Each row is a point on a tangle of strands that fork and nearly touch. The rows are in no order.
Points whose rows are less than 96.9 apart are linked; no others are. Some points are linked to none.
<450>: [ 17.1  20.8 -10.1  -0.3 -31.5  -4.3  23.1  58.5  33.0 -41.7 -16.5 -27.7
  -0.9  53.2  56.5  22.0 -24.2   8.2  25.4  28.9]
<483>: [ -4.3 -47.0   7.4   6.8  40.7  14.5 -30.5 -10.8 -14.1  19.7 -38.6  42.1
  -3.8  -4.2  20.4   4.5  15.3  -3.7   8.1 -27.7]
<757>: [-29.8  -2.3   1.5 -25.3   4.3 -59.7  39.4 -58.6  -7.1   8.8 -13.7 -12.1
   5.4 -25.7  -6.4   1.0 -16.3   9.9  -2.5  17.0]
<269>: [-39.9   8.0  -4.7   8.4  37.5 -28.9  -7.3  -2.5  -7.2 -41.9   1.8   8.2
   0.0 -14.7 -72.2 -10.4 -23.1  33.8 -15.1  -2.6]
<24>: [-14.3   5.9 -10.9  -6.6  -4.2 -39.1  39.3 -19.0 -13.8 -53.8  18.3 -29.2
  27.1 -47.3 -24.2 -42.2 -31.7  21.9 -45.5  45.9]
<82>: [ -8.7   3.4 -29.8  -2.3 -13.9 -27.0 -18.8  -2.1  14.9 -45.4 -20.3   0.1
 -10.0  -0.3   3.9  18.2 -21.1  23.7 -47.2  37.8]
<222>: [-28.6 -46.4  -1.1  16.3  54.1 -32.0 -11.7   5.2  -7.1 -16.8 -30.7   1.1
  -0.7  -9.5  25.5   5.6  17.5   4.7  -6.7 -37.2]
<426>: [ 38.3 -22.4   9.3  32.9 -51.1  44.4  -6.3  38.3  -0.6  -1.7 -32.2  34.8
  -5.5  14.7  40.0 -59.1  47.0 -28.1  -0.4   9.9]
<785>: [ 46.1   3.6  -4.5   8.1 -50.1  64.2   8.9  22.6  22.2  36.9  26.3  12.5
  18.0  37.3  30.5 -12.9  19.9  -6.5  39.5  10.9]
<739>: [ -4.1  19.7  35.7  23.1   3.6   7.1 -30.4 -17.6  -7.4   8.5  -4.0  42.4
  -0.6 -35.1  -7.9 -25.8  47.0 -27.3  30.8 -44.0]
<186>: [ 33.1  35.7   8.2 -41.0  10.1 -20.5   9.9  -3.0   8.1  -8.8  22.1 -31.3
   8.4   8.1 -18.5 -32.9 -37.4  22.2 -82.7  58.0]
<729>: [-32.4 -24.7  -4.9 -48.4  33.7 -23.0  10.8  11.7 -21.3   7.7   4.4 -45.0
   1.0 -12.5 -63.2  11.6 -17.8   1.7 -10.1 -25.3]
<333>: [  2.0   8.7 -30.2  46.0 -27.3  29.8  27.7   5.2  25.8  35.2   7.3  -3.7
   7.3  25.1  32.8 -12.6   3.3  10.0  38.3  23.0]
<432>: [ 49.1  22.9  10.5   5.0 -29.8  30.0 -13.0  57.9  42.2 -32.2 -19.9   5.6
  27.5  46.0  56.4  18.9  -4.6 -10.3  42.6  22.2]
<400>: [-40.9  13.9   8.0  -5.8  12.5 -38.5 -14.6 -20.9  -3.3 -10.1 -21.5  17.4
 -22.4   0.6 -57.8   8.2  -2.4   0.7  12.7 -39.3]
<588>: [  3.1  34.0  -3.0   0.1 -21.0  33.9 -13.6  30.8   1.6   2.2  21.9 -45.2
 -14.3  55.5  -9.7  31.9   5.1  32.1  -0.1  32.2]
<40>: [ 16.9 -48.3  12.8  37.6  -7.4  29.1 -21.8  -1.4  -4.7  -0.1 -37.2  52.2
 -10.6 -49.5  28.6 -23.9  29.1   3.3  16.4 -22.6]
<526>: [ -9.1  13.2  29.5  13.6  39.5  11.4  -7.8 -26.3  -5.6  42.8  -7.0  27.8
 -19.4 -38.5   1.4 -11.6  -4.5 -12.3  48.0 -28.8]
<747>: [  5.0   0.0  -4.5   4.4 -26.5  14.4 -13.6  -3.9 -15.1  47.9   8.7   6.0
  17.3  25.6   4.9  22.4  13.8 -19.6  -0.9 -37.8]
<87>: [-19.8 -20.7  22.9 -76.9  46.5 -23.7  12.6  -6.0  -2.7  15.5  11.8 -39.4
  -1.8 -31.3 -70.0 -31.8 -19.6  26.2 -16.4  22.6]
<285>: [  6.0 -15.7  50.2   3.9  15.9 -16.8  -2.1   5.5  -4.1   1.2  17.7  44.7
  -8.9 -28.5 -37.0  17.7  -3.7 -16.1  42.0 -76.3]
<142>: [-31.3 -13.0 -16.6   9.5  51.7  -9.2  38.3  -6.5   5.6  20.4  13.5   1.9
  -7.6   1.2  -2.6 -11.3  -4.7  35.5  13.9  17.6]
<598>: [-13.6   3.8   6.5  -4.9  57.6 -21.8 -18.8 -35.0  20.4  18.3 -13.0  19.6
 -10.8 -58.2 -13.2  22.0 -21.9   4.9  53.5  -7.6]
<281>: [ -9.6  10.6 -15.1  12.6 -34.0  -5.1 -10.0  -0.1   6.3 -10.9 -20.8 -20.3
 -13.9  38.1  50.0   6.2  28.4   1.9   1.6  20.3]
<392>: [ -4.1  35.0   2.2  19.1 -64.4   4.9 -26.4   8.6 -23.4  -0.8 -11.8  31.0
  25.9  12.2  39.9  -9.6  34.9 -46.4   6.3 -20.5]
<649>: [-50.2  10.7  -8.3 -33.2  73.6 -40.6 -21.1  17.0   2.5 -35.0   6.1  14.9
  -4.2 -24.5 -49.4  -6.3 -22.1  -3.5  12.5  -1.1]
<678>: [-29.6   1.5  -1.4 -17.5  22.9 -11.6   4.1   4.3  -4.5 -25.5  16.2 -20.9
 -58.1  16.9  11.2   6.5  19.3 -10.0   1.2  12.2]
<449>: [ 31.5 -16.1  13.5  11.8 -34.8  23.4 -10.9  39.7  11.5   3.2 -11.3  -6.6
  54.5  49.7  45.8  41.5   2.3  17.5  11.7   7.9]
<587>: [ 31.6 -27.0   5.6  -8.0 -60.3  38.6 -15.0  35.8  -9.7  24.9 -25.4  44.4
 -16.4 -19.5  13.8 -49.8  38.9 -44.6  -4.2 -26.1]
<635>: [ 16.2 -27.6 -16.2 -19.3   2.1 -12.6  43.0  11.2 -10.5 -21.7   5.6 -46.9
   9.2  39.3  -5.4   9.5 -32.1  -1.7 -54.8   8.2]
<23>: [  7.1  16.6 -13.9  36.5   6.8  11.2 -10.7 -52.9   3.9  23.1 -16.1   6.6
  36.5  11.4  25.1  22.1   3.6  -0.8  12.1  25.8]
<764>: [ -4.5 -25.7  12.2 -14.2   0.0 -23.5  25.6 -17.8 -41.7 -46.7   5.3 -24.3
  33.0  27.7  -9.8  15.0  -4.5  15.6 -53.3  23.2]
<221>: [ 12.5 -14.5   2.5  22.2 -70.1  17.4   2.5  16.9 -17.8  20.7 -18.1  16.6
  22.6  58.7  17.0  11.8   1.9   4.2   3.8 -18.0]
<466>: [ 49.7   7.3  28.2  33.7 -57.0  45.1 -11.2  55.5  11.1 -29.1 -14.3  23.8
  12.9  37.7  52.8 -14.4  38.0  -7.6  24.1  13.5]
<743>: [ 61.1   8.5  28.0   9.6 -41.9  45.9  -9.4   3.2  -1.8  32.1  24.1  16.8
   1.6 -30.3  23.6   7.1  31.7 -39.2   1.3 -20.7]
<145>: [ 18.2  -2.8  -2.4   3.9 -21.8  -6.5  36.2   3.8  -3.5   1.0  11.7 -36.9
  -4.6  14.2  21.6  50.5 -36.5  -2.4 -35.8 -16.8]
<683>: [  3.1 -18.3   4.2 -38.9  21.1 -30.8  44.8 -51.3 -10.0   5.7 -16.3 -21.7
   6.4 -14.2 -17.8 -20.1 -59.8  18.9 -40.5  46.9]
<542>: [-17.4  -8.7 -24.7 -19.8  -8.7  17.2   3.9   1.1  -8.4  51.1  23.2 -13.4
  23.9  -1.9  -7.9  35.1  -5.0   7.4  15.6  -1.3]
<72>: [ 15.4  19.5 -20.3  10.8   9.4  20.4   5.2  -4.2  22.1 -27.6   7.9 -41.0
 -16.0  71.5 -26.1   2.9   6.2  24.8 -36.7  33.5]
<206>: [-16.1 -10.8  46.2  -1.4  36.9 -48.5  -4.6   6.9   8.2 -25.9   6.4   5.1
  -1.7 -19.9 -46.3   7.3  -6.3 -34.8  81.7 -62.4]
<362>: [ -0.2   3.1 -47.0  13.7   3.6  31.4  -1.8  -1.8   9.3  24.9  12.5  -4.2
  34.3  29.6  14.5  24.2 -12.8   6.4  19.8  36.2]
<88>: [ 26.6  28.4  22.9  43.0 -20.0  47.7  -9.6  -3.0  -4.7   6.5   2.8  -3.0
 -14.0  53.5  11.4  21.6   7.4  18.8   6.7  24.4]
<223>: [ 30.2  21.3 -41.9  17.3   0.2 -19.6   4.8 -30.9  25.2 -30.0  19.3 -11.8
  47.0   3.2  11.5  43.9 -16.5 -11.2 -29.8  14.7]
<212>: [ 58.0 -11.2  -5.0  -1.6 -45.4  11.9   5.2  -5.0  24.8  12.2  25.4  17.4
 -12.2   6.8  53.3  27.0  10.4 -28.7   2.3 -18.3]
<681>: [ -9.4 -10.0  17.2   7.4   3.7 -23.2  17.5   8.8  11.2   7.1  33.3  12.9
 -13.9 -41.9 -10.7  18.2  10.9  17.8  16.5 -46.5]
<240>: [ -1.7  14.0  -7.7  39.2  -1.9  38.9 -22.2 -26.2 -29.2  29.6 -26.9  23.2
  27.2 -11.7  21.9  -2.8   5.9 -40.5  33.1   2.0]
<771>: [-43.6  -9.1 -14.8 -15.4  45.3 -26.2   0.7  31.4 -13.1 -23.6  16.2  -7.6
   6.1 -45.1  -2.0  22.8 -13.1  -6.8  13.1  -1.1]
<275>: [  2.0  22.5 -24.5  13.4  -2.4  -2.5  27.0 -11.9  17.4 -29.6  28.4 -74.8
  -3.7  11.2 -44.9  -8.2  -7.1  20.4 -51.1  13.3]
<284>: [ 18.9  24.3   9.4  27.6  -2.3  39.6 -18.5  12.9 -12.3   7.6  34.9  19.8
 -18.7 -32.5  20.1 -14.8  43.4 -35.6  20.6 -18.9]
<638>: [ -9.2  11.2   0.9 -38.2  25.2 -14.0 -15.9 -19.6 -17.7  -7.0 -23.3 -40.0
  27.1 -30.5 -61.8 -58.3 -45.8  16.6 -66.5  19.4]
<219>: [-33.5  33.4   1.2  -8.8  41.9 -13.4 -22.9  -6.8 -33.7 -26.9  -3.0 -21.7
  20.7 -26.6 -49.3 -10.7 -31.3  19.7 -44.9  42.6]
<697>: [-12.6   4.6  -3.1 -29.3  12.0 -17.5  20.2 -18.9   9.7  -5.7  60.3   6.4
   2.1 -33.6 -55.7  14.9  -0.7  22.9  10.2 -14.2]
<445>: [-16.0  -3.5 -40.3  -4.5  10.8 -15.0  18.2  -6.5  26.2 -21.7  46.8 -32.2
   3.6 -16.6 -40.0   2.9  25.9  23.3 -19.7  -2.5]
<664>: [ 12.8  13.5 -18.8 -50.8  28.6  -6.3   4.9  13.8   4.2 -20.7  17.4 -26.5
   3.5 -20.8 -34.4 -72.2 -38.5   5.7 -86.3  19.9]
<308>: [  0.2  -9.4  22.3  11.1 -16.8  16.1 -15.0  -2.0  -0.1  29.8 -33.8  11.5
 -33.6  40.0  58.5 -18.3  41.3  -4.4   5.6  10.2]
<297>: [-31.8  32.9  -2.5  39.3 -23.1 -17.5 -13.0   4.3  -8.2   9.8 -10.1  47.1
  22.4 -24.0  23.2 -24.3  22.0 -17.2  15.0 -38.0]
<191>: [-28.4   6.0   2.1 -48.0   5.2  -7.2  25.8   2.0 -15.6   3.4  27.0 -55.5
  -2.1 -18.7 -30.9 -25.1  -9.2  31.3 -25.8  55.7]
<57>: [-28.8 -17.0 -35.2 -53.0   7.5 -26.4  23.7  19.2 -17.8 -10.7  14.6 -21.6
   7.7  12.2 -27.5  -3.1 -26.9  -8.7 -42.9 -10.3]
<217>: [-25.8  17.1 -18.0   3.9 -13.1 -19.4 -23.9 -15.4   3.6   2.5 -12.3  18.3
 -10.2  -7.7  -7.9  12.4 -13.2  27.3  -6.5   1.0]
<403>: [ 21.9 -40.9 -23.9  31.2 -13.5  45.9  -6.8  27.8  15.9  -9.6 -10.4  26.9
 -25.9  -3.3  45.2 -16.5  35.7  -9.7  11.6 -12.8]
<97>: [ 18.2 -15.1   1.7 -21.4 -26.7 -25.0  -2.3 -16.7 -15.4 -33.3  -5.0  -1.1
  47.0  54.5  16.3  46.0  -2.9  -4.7 -33.3  20.2]
<407>: [ 20.9   2.7  42.8   0.6  35.0  -0.3 -14.9  -7.9  25.6  34.2 -17.2  36.5
 -42.8 -49.5 -16.9 -29.6  -1.7 -50.3  81.0 -48.1]
<682>: [ 20.2 -10.0  -7.3  17.6  -5.3  -5.3  23.5  -8.5  20.9  14.8  25.1   4.7
 -36.6 -15.5  26.0  25.6 -14.9  -2.5  -5.4 -35.2]
<158>: [  7.5   7.1  24.1 -15.9  16.8  18.4 -25.3  -4.6  13.3  20.8 -27.7  46.8
 -74.2 -24.7  -5.7 -51.3  35.7 -57.8  38.5 -37.8]
<452>: [-12.5 -31.2 -11.6  11.6   8.5  11.9  16.3 -22.2 -34.3  15.9  -5.2 -12.2
  22.7   4.3 -30.4  40.4 -28.2  15.1  -0.2  -7.8]
<631>: [  4.9 -13.2  19.5 -13.9   8.4  34.4 -28.8  14.3  -6.8  53.2 -28.1  35.3
 -46.2   1.3  25.0 -42.9  35.6 -19.7  26.6  -1.6]
<7>: [ -5.7  16.6  -3.5   0.7  -6.7 -30.6   2.8  26.5   9.5 -40.9 -12.5 -27.1
  -2.6  33.4  54.5  21.8  -8.2  23.8 -21.8  42.1]
<555>: [-21.2  34.2  -8.2  27.2  -8.7  21.9 -33.9  -2.1  11.1   7.8  -7.9  24.7
 -60.6 -11.6   7.5   7.9  -1.0  14.1  16.6  10.2]
<105>: [-16.5 -33.7  26.5 -16.3   8.6 -27.7  18.5 -50.8 -13.0  29.1 -12.0  -1.9
  19.8 -14.4 -26.9  24.2  -6.1  20.5  26.6 -20.3]

Follow the links from the first point to the second, and from the first to the third. Name the last point that the two ways share.
<729>, <785>, <426> | <432>
<97>, <72>, <222> | <682>
<757>, <97>, <269> | <7>
<217>, <285>, <240> | <7>
<333>, <191>, <483> | <432>
<483>, <275>, <392> | <739>

A fork is a point with three links. Follow the links from the first point to the second and name the forks in between, in order.
<432>, <598> | <7> > <526>
<400>, <297> | <217> > <7> > <526> > <739>
<449>, <771> | <432> > <7> > <217> > <269>
<297>, <222> | <739> > <526> > <7> > <432> > <426>
<87>, <631> | <635> > <682> > <739> > <526>
<771>, <526> | <269> > <217> > <7>
<757>, <587> | <542> > <432> > <426>
<403>, <681> | <426> > <432> > <7> > <526> > <739> > <682>
<40>, <72> | <426> > <432> > <7> > <526> > <739> > <682> > <681>
<206>, <221> | <681> > <682> > <739> > <526> > <7> > <432>
